Each scene shows the same named points in several views. A view is turned or mirrored, and shifted as a whole, has a little noise and may leave points out.
In the rows, zero is written as 128.

Scene 1
View 1
Z107: [113 138  98 135  93 146 115 182 152 162 119 165 157 146  99 110  80 124
 144 119  98  84 139 106 112  63 131 142  95 127 137 150  82 123  93 131
 104 129 121 172  80  90 152 104  89 162 129 114 108 106  92]
Z836: [123 148 113 144  96 123 105 166 153 115 129 123 142 147 118 145 100 145
 130 137 125  84 134 127 143 100 134 130  91 109 121 142  58 129  91 110
 122 144  95 146  98  86 131 109 103 147 129 122 113 111 101]
Z778: [ 98 105  83 141 117 115  74 199 163  99 132 135 169 170 124  89  85 140
 137 114 108 131 111 113 114 101 162 142 126 114 105 130  88 143 111 152
 147 157  95 134  93  96 164  84  94 161  98  94  84 140  84]
Z395: [115 145 102 158  86 109 106 122 108 109 154 105 114 101  83 161 101 129
 139 106 121 100 114 153 174  65 117 113 107 121 164 132  87 118 122 113
  96 153 116 145  90 123 129 140 126 177 126 120 143  89 112]
Z910: [116 132  94 161  90  97  69 169 117  80 156 115 165 137 133 130 108 135
 118 123 134 114 116 145 178 128 127 126 130 105 104 106  88 131 125 153
 140 160  76 127 122  97 150 118 115 165 115 116 106 142 100]
Z521: [117 164 118 117 121 130 116 141 139 140 128 151 149 185 114 146  84 121
 124 125 114  95 143 113 129 110 129 136 101  94 115 174  63 123  94 120
  90 118 125 153 110  90 136  98  86 148 144 138 114 101  87]
Z815: [111 134 105 153 104 114  87 160 129 111 137 138 157 151 118 115  88 134
 129 119 124 111 127 128 153  94 132 131 115 109 123 134  80 131 115 137
 106 145 104 147 111  93 151 109 108 163 114 113 102 120  97]
Z610: [129 162  95 126  78 138 114 176 137 143 134 134 153 137 110 160  96 114
 126 133 112  74 138 119 135  96 114 136 100 109 126 142  84 115  91 134
 122 128 104 153  93  99 144 113  92 166 143 134 117 102  93]
Z431: [106 121  71 138  92 123  74 199 129 126 138 155 185 150 116  97  81 107
 132 107 102 125 116 111 126  97 130 146 144 114 112 117 117 125 122 183
 133 140 100 142 103 104 182 102  92 184 108 111  88 134  81]
Z90: [104 128  81 114 118 112 104 177 165  96 142  98 129 155 106 160 102 130
 137 117 102 121 102 116 109 108 157 129 116 107 114 147  82 133  97 122
 151 147 103 122  72 117 137  96  92 158 122 119 113 112  86]
Z270: [122 156 118 136 106 128 120 147 151 126 129 125 131 152 106 158  97 141
 132 130 119  82 135 125 138  92 133 124  84 108 129 158  54 127  89  99
 106 139 112 151  92  92 125 109  98 146 138 127 125  98  99]
Z831: [116 141  99 144  97 126  89 172 134 115 135 136 164 153 117 120  88 125
 129 122 115 111 126 119 141  94 128 138 116 107 122 138  85 126 114 146
 113 138 109 145 114  96 160 106 101 170 119 119  93 118  87]
Z842: [124 155 137 179  88 113  93 122 109 118 137 143 145 135 116 126  94 147
 126 125 143  87 145 150 198  83 110 121  91 112 142 135  56 124 120 112
  71 146 112 161 131  82 134 131 125 153 125 118 120 107 117]
Z353: [113 138 106 127 132  98  83 173 157  75 141 109 154 193 147 150 107 146
 109 135 134 115 120 124 143 162 156 128 116  86  71 140  56 144  97 125
 158 152  79 116 115  84 136  87  92 137 128 125  99 140  87]
Z54: [115 169  91  91 119 128 127 139 133 140 139 135 142 172 105 179  89 100
 122 117 102 104 128 108 116 117 123 135 118  91 114 171  90 115  93 130
 102 108 126 141  95 112 138 100  82 163 153 152 123  91  73]
Z988: [122 163 123 134 117 127 112 148 161 100 122 106 139 183 122 160  92 147
 123 144 129  98 130 120 136 105 145 131  86  89 115 172  44 135  86 102
 104 136 114 133 114  89 132  95 102 142 132 132  96 103  86]
Z789: [102 102  86 160  90  93  76 180 119 114 162 143 147 106 115 108 111 131
 136  97 118 101 118 145 168 108 127 120 132 139 115  86  98 131 122 144
 157 169  71 150  76  98 140 125 109 166 110  96 144 143 120]
Z499: [104 121  69 112 109 110  92 193 150 108 152 122 152 150 115 142 102 117
 133 112 101 115 103 116 115 123 150 134 137 112  99 125 101 129 103 150
 167 148  87 128  72 111 146  96  86 165 126 117 118 128  84]
Z87: [126 193  96  95  97 151 149 125 117 178 131 153 137 150  80 190  78  82
 128 118  95  81 142 105 115  79  96 138 108  96 150 185  96  97  92 126
  63  91 153 164  93 117 140 117  85 178 168 163 133  62  76]
Z748: [ 95 131  96 142 121  98  94 118 101 118 156 149 135 142  97 125  89 117
 136  87 118 125 122 137 164  99 124 122 132 116 134 134  95 125 135 134
  93 144 118 148 104 111 143 124 111 172 119 118 136 111 102]
Z201: [124 152  82 139  80 124  98 171 143  87 144  77 137 127 102 169 102 124
 128 132 109 111 102 131 138  81 133 128 109  99 142 138  94 124 107 135
 127 144 106 119  99 127 151 116 112 182 121 130  98 100  82]
Z773: [112 142 103 145 117 118  74 165 135  95 128 136 178 192 134 112  77 128
 119 126 124 134 124 115 142 114 142 144 125  88 102 152  78 134 118 158
 104 135 112 127 141  92 170  93  99 162 112 122  68 128  75]
View 2
Z988: [121 138 111 164 170 129 106 136 133  82 111  74 134 114 113  89 121 185
  93 158 124 121 121 129 146  79 135 110  76 129 102 111 137 166  84 108
 115 152 151 105 121  84  90 170 132 171  69  98 114  93 121]
Z353: [133 144 106 168 169 148 128 114 152  75  99  53 107 158 150  94 116 162
  97 139 122 123 116  88 162 122 142 112  68 107  72 130 142 152  68 126
 108 156 107 137 112  62  92 161 128 142  52  88 140  82 125]
Z910: [134 131 106 146 173 108 121 117 143 114 130  76  79 155 169 108 126 130
  95 122 117 127 109 125 165 122 131 135  93  99  93 158 176 127 106 128
 106 138  96 174  86 108 108 149 132 146  76  84 117 106 103]
Z499: [108 124 118 163 168 117 139 114 134 106 120  72  96 128 174 121 121 158
  68 127 126 146 100  76 152 127 109 131  83  98  93 138 117 110 119 146
 102 154  81 118 104  98  81 174 146 123  95 104 153  99 107]
Z748: [117 117  97 129 173  86 125 104 145 109 135 103 119 117 164 112 133 135
  95 120 126 105 116 133 141 126 109 162 119 126 116 155 129 129 111 102
 106 135 135 135 109 141 109 180 147 158 129 113  92 113 115]
Z107: [114 125 120 135 160 114 112 137  95 115 114 106 145  73 120  96 128 167
  72 167 136 174 108 133 143  93 124 117 101 109 127 121 132 124 117 108
 120 117 114 103 105 154  68 182 161 141 123 110 112 112  94]
Z842: [136 125 101 127 166  90  96 134 131 108 125 105 119 111 123  90 133 137
 103 150 120 118 135 181 150  80 139 133 112 120 121 148 178 157  95  82
 111 114 152 153  95 143 101 156 143 183 107  97  68 114 118]
Z836: [123 130 118 157 158 110 108 139 125 100 111  83 113 109 128  97 124 165
  84 159 117 143 125 133 154  77 135 116  89 108 104 130 148 149 101 113
 109 136 120 116 100 102  76 163 144 162  92  97 115 106 118]
Z395: [106 110 113 151 169  50 107 136 137 126 149  98  86  97 154 123 135 141
  87 127  98 105 132 160 141  69 108 159 113 128 122 155 143 137 139 103
  92 140 143 117  94 125  96 162 144 185 129 111  85 129 121]
Z431: [110 125 109 132 180 123 134 110 110 130 137  94 122 124 165 115 123 147
  73 123 153 161  74 101 155 150 107 125  99 101 112 136 145  95 131 149
 122 135  85 151 105 148 106 179 146 108  90  99 136 107  67]
Z610: [106 123 125 152 170 104 115 137 114 100 138  76  96  92 117 112 115 169
  59 153 136 155 117 133 138  91 124 111  79 106 128 123 143 131 119 129
 107 135 114 111  99 134  71 173 157 154 110 111 112  94 124]
Z90: [103 129 117 178 167 109 129 124 135 104 116  72 109 120 162 116 125 174
  79 137 110 129 107  85 151  97 109 135  83 117  90 130 104 131 121 133
 102 162 109  91 115  78  84 178 137 143  88 102 148 110 106]
Z789: [136 119 109 140 152  87 129 116 136 129 107 100  80 131 193 116 134 117
  87 131 100 147 123 115 166 121 124 154 118  83  92 178 152 111 121 115
  94 119  65 156  76 123  78 152 149 132 121  90 124 127 102]
Z778: [125 138 106 148 165 140 131 113 117 122 100  97 148 135 178  99 131 159
  92 140 128 158  84  85 168 127 116 126  99 103  83 131 129 114 116 132
 123 140  88 134 112 102  99 176 129 111  69  90 156 118  60]
Z201: [ 96 122 123 172 184  85 115 139 124 124 157  69  86 118 150 121 124 167
  75 124 113 123 103 128 148  78 108 129  77 125 113 131 147 129 143 143
 101 164 127 116 102  94 104 164 133 163  76  97 122 110 100]
Z270: [116 127 116 159 162 111 108 140 122  96 115  87 130  93 120  97 125 178
  81 162 120 135 126 136 140  70 127 119  87 123 115 120 129 153 102 103
 110 139 139  94 111 105  75 173 146 168 102 108 109 107 121]
Z773: [124 140  96 138 187 147 120 111 127  99 131  83 147 140 137  93 125 163
  96 133 153 127  85 113 157 139 123 117  88 124 102 120 150 133  91 128
 127 147 130 155 121 119 125 179 131 136  55  96 120  92  85]
Z831: [116 130 111 141 177 118 118 123 117 116 129  91 125 118 142 104 124 159
  83 137 137 141  97 125 153 115 118 123  94 114 111 129 150 124 114 125
 118 136 116 139 106 129 102 174 143 141  87 100 118 104  89]
Z87: [ 75 111 127 143 187  89 116 125 117  81 169  76 116  54  80 120 110 188
  45 143 163 134 116 144 100  97 100 119  82 140 164 102 106 134 123 122
 106 144 165  72 128 169  76 203 174 176 148 146  83  76 150]
Z521: [111 129 111 143 172 128 115 120 129  74 118  81 141  96 107  93 118 175
  78 157 150 130 116 125 130 109 126 113  85 124 120 111 124 149  83 106
 118 138 143 103 127 133  82 187 153 159 108 117 104  84 133]
View 3
Z773: [117 122  65  75 112 113 148  89 108  93 137  93  81 124 125 132 106 130
 171  96 109 135 152 122 108 140 120  68  73 145 118 110 131 148 147  92
 170 172 128 129 129 106 105 126 117  98 143 108 131 149  95]
Z610: [113 114  91 100 102 144 138  92 133 125 120 128  73 128 110 114 125 163
 196 109 113 114 152 144 106 155 143 132 150 160 141 118 130 121 158 100
 157 170 126 103 132 135  90 123 106 170 159  91 141 138 121]
Z201: [153 103  84 104 114 132 162  88 129 123  93 121  69  82 112 146  98 142
 207 129 123 120 141 129 114 126 130 118 130 165 135 142 119 104 140  69
 158 163 137 133 130 118 101 119  99 165 172 110 130 157 117]
Z815: [113 128  84  84 123 124 141  99 123 104 103  94  78 121 135 133 137 134
 180 116 122 139 154 135  94 122 123 103 100 151 141 118 126 127 149 103
 164 167 120 108 118 115 100 130 121 140 142 109 129 155 109]
Z910: [118 131  75  74 104 130 149 111 111  97  94  85  88 127  96 151 117 140
 198 118 119 146 148 146  97 113 125  85  79 163 164 154 117 121 142  71
 159 140 131 116  83 120 104 124 129 157 127 130 123 164  93]
Z395: [135 144 106 123 127 125 144 120 145 115  56 113  74  76 136 146 150 130
 199 159 150 139 161 155 101  99 136 140 158 171 144 139 115 105 142  98
 154 163 135 102 119 107  92 140 122 191 156 107 131 153 134]
Z842: [ 93 155  80  96 126 109 133 129 139  72  74  82  76 117 155 127 176 121
 195 152 131 127 160 175 102 119 122 113 137 152 155 130 130 137 159 116
 180 162 129  79 108 102  81 136 123 152 152  92 138 133 102]
Z90: [156  94  92  92 123 139 148  93 139 140 118 119  89  98 123 136  79 144
 183  97 112 119 145 107  96 140 139 115 116 164 147 122 106 104 131  97
 130 157 117 122 125 125 119 132 107 149 164 121 113 205 129]
Z87: [113 141 114 146 105 126 134 102 143 137 131 158  75 101 114  95 121 160
 174 121 133 111 171 153 123 173 164 151 211 163  88  75 134 149 166 130
 150 195 152 103 185 117  85 148 108 160 170  67 156 103 157]
Z988: [128 106  64  88 125 111 143 114 147  94 121 102  87 109 154 112 103 131
 186 107  98  83 146 140 116 175 135 101 138 154 150 118 118 139 153 119
 161 158 124 105 129 105 103 137  98 118 186  93 122 177 108]
Z107: [100 111  98  89 126 147 128  76 134 135 120 115  65 140 148 104 164 155
 174  98 116 125 152 129  83 141 131 143 132 145 136  86 142 116 160 122
 165 187 103  87 145 136  89 120 105 156 152  85 145 143 124]
Z789: [114 127 103  73 110 156 140  98 114 126  85  94  83 137 103 152 142 153
 191 113 131 166 151 138  70  91 127 115  80 159 174 144 120  95 138  80
 142 146 108 100  84 138 107 119 135 189 110 137 123 178 112]
Z353: [129 104  59  66 107 120 144 121 126  92 138  90 109 133 113 127  66 142
 186  85  88 103 142 129 105 168 137  66  86 158 169 138 104 141 141  98
 142 132 123 119  96 116 119 135 116 116 154 123 106 203  94]
Z831: [116 118  84  87 117 132 145  85 118 113 115 105  71 123 124 130 128 143
 182 105 117 137 153 129  96 127 125 107  97 152 132 117 133 125 148  94
 166 173 122 114 129 121  98 120 114 140 144 104 134 147 107]
Z270: [121 116  85  97 125 128 132 114 154 110 107 110  85 112 152 111 129 142
 185 121 111  97 152 145 101 159 136 128 155 157 156 114 120 124 154 126
 155 160 121  91 127 116  96 136 102 152 177  91 127 172 124]
Z54: [125 130 101 120 103 125 140 108 134 131 142 140  91 110 106 112  85 157
 169  99 116 112 162 135 117 175 156 116 163 165 108  92 119 147 155 119
 136 172 143 113 156 115 105 149 115 139 160  92 134 144 141]
Z748: [118 163 109 112 122 118 140 117 125 111  92 104  85 103 125 144 137 125
 163 133 143 162 170 141  90 101 135 107 116 162 123 111 118 129 142 111
 143 165 130 103 124 105 107 151 140 156 125 118 128 154 135]
Z499: [140 103  98  84 108 151 146  84 119 149 129 121  89 123  93 141  80 160
 180  81 112 141 146 108  88 135 141 109  94 162 146 120 113 109 135  85
 127 156 116 127 119 137 121 127 120 158 135 129 118 191 126]
Z778: [128 103  84  63 127 138 145  68 110 127 126  94  74 132 135 141 119 138
 167  86 113 151 145  97  75 114 115  92  53 144 138 109 131 112 132  90
 155 172 100 124 121 129 117 114 116 130 132 126 123 185 107]
Z431: [116 116  96  80 104 148 149  59  90 136 131 111  70 138  96 142 119 156
 171  87 121 169 155 107  82 107 121 100  67 150 117 107 141 118 141  73
 160 180 114 132 134 136 108 113 124 147 112 121 138 141 110]
View 4
Z610: [159 103 122 127 134 115 136  93 109 158 104 121 104  92 136  89 140 178
 123 107 178 106 126 155 117  89 105 128 140 159 118 137 113 145 134 137
 141 125 139 124 116  94 121 125 109 156 155 126 132 134 131]
Z773: [105 102 108 123 176 126 116 129  97 154 152  73 120 104 133 106 116 164
 132  93 147 107 125 140 164  69 109 140 122 156 143 124 167 140 108 142
 140 109 130 136 118 104 119  91 155 119 178 103 133  79 113]
Z431: [121  90 127 161 172 154 126 103  83 166 139  82 137 107 156 114 126 151
 122  96 135  60 133 165 143  76 121 162 120 159 148 136 142 119 142 142
  97 129 122 121 135  82 134 120 131 137 169  97 112  86  96]
Z395: [141  98  81 107 146 107 136  80 153 128  91 135 146 108 153  96 119 189
  95 111 153 117 102 157 137 129 114  87 136 170 172 144  94 124  90 159
 144 178 137 177 136 128 133 143  81 142 164 112 119 161 115]
Z107: [145  91 130 146 146 114 155  77  91 156  89 112 137 105 138  79 149 192
 126 107 180 111 142 149 133  78 101 154 143 155 135 122 129 150 145 135
 145 128 160 117 125 111 141 124  80 149 144 125 109  89 129]
Z353: [127  98 104 109 161 121  93 174 117 164 175 116  86 112 131  86 130 195
 149  93 160 114 101 130 167  54 125 129 110 151 101 133 149 130 111 164
 150 135 142 140 102  75  74  80 179 137 147 118 143  93 108]
Z988: [129 105  97  97 144  94 118 127 114 149 122 120  99 100 122  84 133 204
 144 102 189 149 111 127 157  76 103 116 134 151 120 120 132 157  99 148
 172 117 150 144 109 113  99  99 135 136 158 128 138  94 147]
Z90: [127 101  96 122 134 132  92 139 107 169 129 149 108 110 147 111 144 194
 151  95 179 105 105 143 159  91 122 119 115 142 127 144 100 133 111 164
 122 137 142 141 127  90  82 119 140 149 158 111 120  87 133]
Z201: [134  98  95 109 143 115  99 106 112 158 112 124 104  98 148 116 122 175
 118 111 167  99  99 163 146 115 116 112 119 162 144 137  90 122 100 153
 129 129 117 157 138  86 104 138 125 151 182 116 122 128 140]
Z836: [145  90 112 109 148 104 127 116 117 152 115 122 111 109 133  72 135 203
 127 111 178 124 111 143 148  78 114 132 131 158 122 125 123 136 120 149
 163 138 152 145 116  93 110 112 113 153 146 132 127 112 129]
Z521: [139 120 108 123 137 113 144 106 111 146 116 116 114  94 121  93 145 186
 146  93 184 135 142 131 131  74  97 115 148 151 122 133 148 172 120 137
 157 122 157 121  97 134 121  96 126 127 158 120 138 103 127]
Z499: [138  99 114 147 142 155 103 135 101 175 144 135 113 111 158 112 149 177
 142  90 157  73 115 154 144  77 130 132 114 147 121 152 110 122 134 160
 102 147 135 128 123  77  95 118 145 153 153 107 119  98 104]
Z270: [148 100 103 108 133 102 134 109 123 150 100 138 116 105 130  76 141 208
 133 106 187 136 118 136 141  84 105 115 140 154 126 131 119 153 114 147
 165 138 158 142 112 113 110 114 105 149 145 131 128 113 136]
Z789: [149  66 122 149 170 139 131 120 131 156 141 121 142 132 169  68 127 195
  99 106 124  65 105 164 144  79 142 147 110 171 140 145 120  94 140 168
 124 196 142 150 132  67 123 126 105 158 126 108 110 131  72]
Z54: [148 138 104 129 115 131 136 104 113 153 114 136 105  83 128 120 151 165
 151  80 183 120 143 139 112  95  99  94 148 149 117 152 125 171 120 140
 126 120 142 115  97 134 107 107 133 134 171 113 142 124 126]
Z831: [126  92 115 130 164 122 128 104 102 154 126  93 128 106 142  97 124 172
 119 104 152 101 121 151 146  81 110 140 127 159 145 129 139 133 122 144
 135 127 135 137 126  99 129 116 122 137 163 111 122 102 117]
Z748: [131 104  95 132 153 131 144  99 141 133 123 114 155 111 152 103 125 178
 110  89 137 105 124 146 138  99 119 104 136 166 163 149 138 132 106 156
 129 176 142 155 119 133 136 115 109 125 153  99 124 131  81]
Z815: [127  91 108 125 168 116 132 109 118 146 127  96 133 112 143  85 121 184
 113 102 149 105 120 146 153  79 116 136 125 165 149 128 145 130 116 149
 145 144 140 147 124 105 129 111 116 135 156 113 123 104 108]
Z87: [162 148 105 130 100 119 163  53 113 141  71 134 118  70 125 123 154 157
 132  90 201 133 160 148  83 117  80  87 169 155 129 151 114 193 126 118
 133 111 140 111 103 161 141 126  95 136 180 124 137 147 143]
Z842: [140  83 103  99 171  85 156  90 147 120 109  88 137 110 130  56 109 198
  86 118 147 141 112 144 142  88 103 120 142 180 156 119 150 140 106 141
 188 161 149 168 114 123 146 110  92 135 151 127 135 145 110]
View 5
Z395: [105  87  80 153 126 137 133 122 141 192 128 175 112  67 148 140 139 117
 120 127 147 178 125 112 131 122 111  81 125 148 110 133 118  89 163 102
 101 141 137 175 121 129 159 136 134 163 104  97  81 126 188]
Z521: [159 114 151 163 135 125 106 112 163 133 151 169 136  97 104 126 149  80
 126 137 131 196 122 129 137 113 108 118 100 130 126 121 122 109 106 163
 119  67 146 149 142 133 132 146 122 104  87  89 118 120 209]
Z988: [143 144 151 169 132 134 112 109 159 112 170 164 123  83 131 142 173  91
 119 129 128 210 122 134 130 103 114  91 123 136 142  97 116  96 110 145
 116  90 142 167 148 121 146 179 128 110 111  97 130 121 211]
Z107: [132 117 128 149 139 143 133  86 152 140 127 168 122  96 111 128 132 101
 149 125 148 169 126 132 135 122  96 133 129 151 124 132 138  69 102 153
 118  63 135 143  88 119 176 123 157 124  85 115 145 143 182]
Z836: [119 131 136 153 138 146 127 103 142 134 161 161 116  88 122 145 155 109
 126 120 136 186 116 136 129 113 105 109 137 149 144  95 125  83 126 131
 110  92 129 164 116 131 160 165 138 126 111 100 125 124 194]
Z87: [169  64 129 153 152 121  91 102 194 157 113 184 129  90  80 102 134  67
 125 144 149 195 130 112 163 123  99 152  86 135 104 185 112 108 111 147
 116  86 151 157 127 147 141  97 114 127  69  89  82 114 236]
Z842: [129 114 121 153  78 126 154 104 117 186 156 175 109  39 133 139 139 104
 134 125 118 199 114 121 117 136  88  83 140 153 113 105 150  89 138 112
  90  95 152 161 139 141 159 145 154 127 123 101 108 130 190]
Z778: [ 93 158 121 166 167 168 121 118 107 121 157 162 137 142 143 166 134 106
 138 103 163 154 120 139 113 113 132  84 117 131 150  90 129  80  92 158
 127  70 119 113 107  84 142 164 157 118  98 124 164 147 127]
Z910: [ 81 132 117 154 147 169 128 130  72 164 186 170 129 104 129 176 129 105
 115  95 138 176 102 126 107 128 121  81 131 142 141  80 136  96 134 104
  95 103 118 132 127 128 130 173 143 129 128 105 105 122 145]
Z431: [ 89 125 109 158 174 174 115 118  88 148 150 182 145 140 114 162 105  88
 137  96 166 156 113 123 113 135 121 106 105 132 126 125 140  87  93 139
 114  70 123  95 100  99 131 131 158 123  93 127 138 142 126]
Z499: [ 90 128 120 153 198 167 105 129 122 134 158 160 141 152 122 162 133 109
 116 107 163 145 118 139 127 105 135 113 108 129 156  98 110  96 120 143
 121  92 108 132 101 112 133 163 124 134  95 103 122 124 148]
Z90: [103 130 118 162 186 156 101 126 151 120 153 158 132 133 145 156 156 113
 113 118 162 163 127 138 134  95 140  98 110 132 151 101  98  93 126 145
 126 114 114 157 115 105 143 173 121 138  95  98 123 125 173]
Z815: [114 129 119 161 128 145 131 115 111 159 158 173 127  94 130 152 134 100
 132 114 143 179 115 125 116 124 111  85 121 138 124 107 136  89 118 135
 107  85 136 133 128 117 146 150 148 123 107 109 127 135 159]
Z831: [113 126 122 159 146 155 120 110 114 145 154 176 130 105 123 150 132  92
 130 111 149 183 116 124 119 127 113  94 119 138 127 117 135  88 106 132
 112  84 134 128 119 115 142 144 151 121 106 113 130 135 160]
Z610: [121 104 135 146 161 153 112 100 144 138 149 171 125  98  94 137 138  93
 126 115 145 182 117 126 142 122 101 138 125 152 133 127 126  88 118 127
 107  88 126 151 102 139 156 135 135 127 100 103 108 123 200]
Z270: [134 120 135 155 133 132 125 104 166 138 148 158 116  82 127 133 160 108
 123 131 131 186 124 135 137 109 104 112 129 147 137 107 118  89 130 140
 116  95 138 175 121 133 164 159 131 126 100  93 120 123 208]
Z54: [146  98 138 160 166 132  89 121 165 138 144 172 139 119  99 129 141  83
 116 136 145 185 122 125 144 108 118 131  84 125 128 135 109 115 113 160
 118  82 136 148 137 138 124 138 107 114  80  86  97 111 206]
Z748: [116  98  97 160 120 132 137 133 116 198 137 173 130  97 142 144 117 109
 127 130 147 159 118 120 117 124 120  80 104 129 112 114 131 109 143 137
 105  99 140 139 136 125 134 135 133 137  90  94 100 128 155]
Z773: [122 147 142 175 140 155 110 124 101 131 176 180 143 113 125 159 132  75
 129 109 143 199 110 125 109 125 120  75 103 120 128 106 138 101  86 147
 115  70 141 111 150 106 116 161 148  98 110 116 140 135 154]
Z201: [ 94 114 104 166 177 169  95 120 132 130 154 184 121  98 135 157 153  94
 112 104 160 199 122 119 138 115 125  86 119 142 131 132 106  87 125 100
 112 134 120 158 125 110 146 159 132 149 116 113  98 124 189]

In a view up to two points have been moved. Name them for each view, in the order of its rows, or write none.
view 1 -> Z107
view 2 -> Z270
view 3 -> Z789, Z778
view 4 -> Z395, Z90
view 5 -> Z521
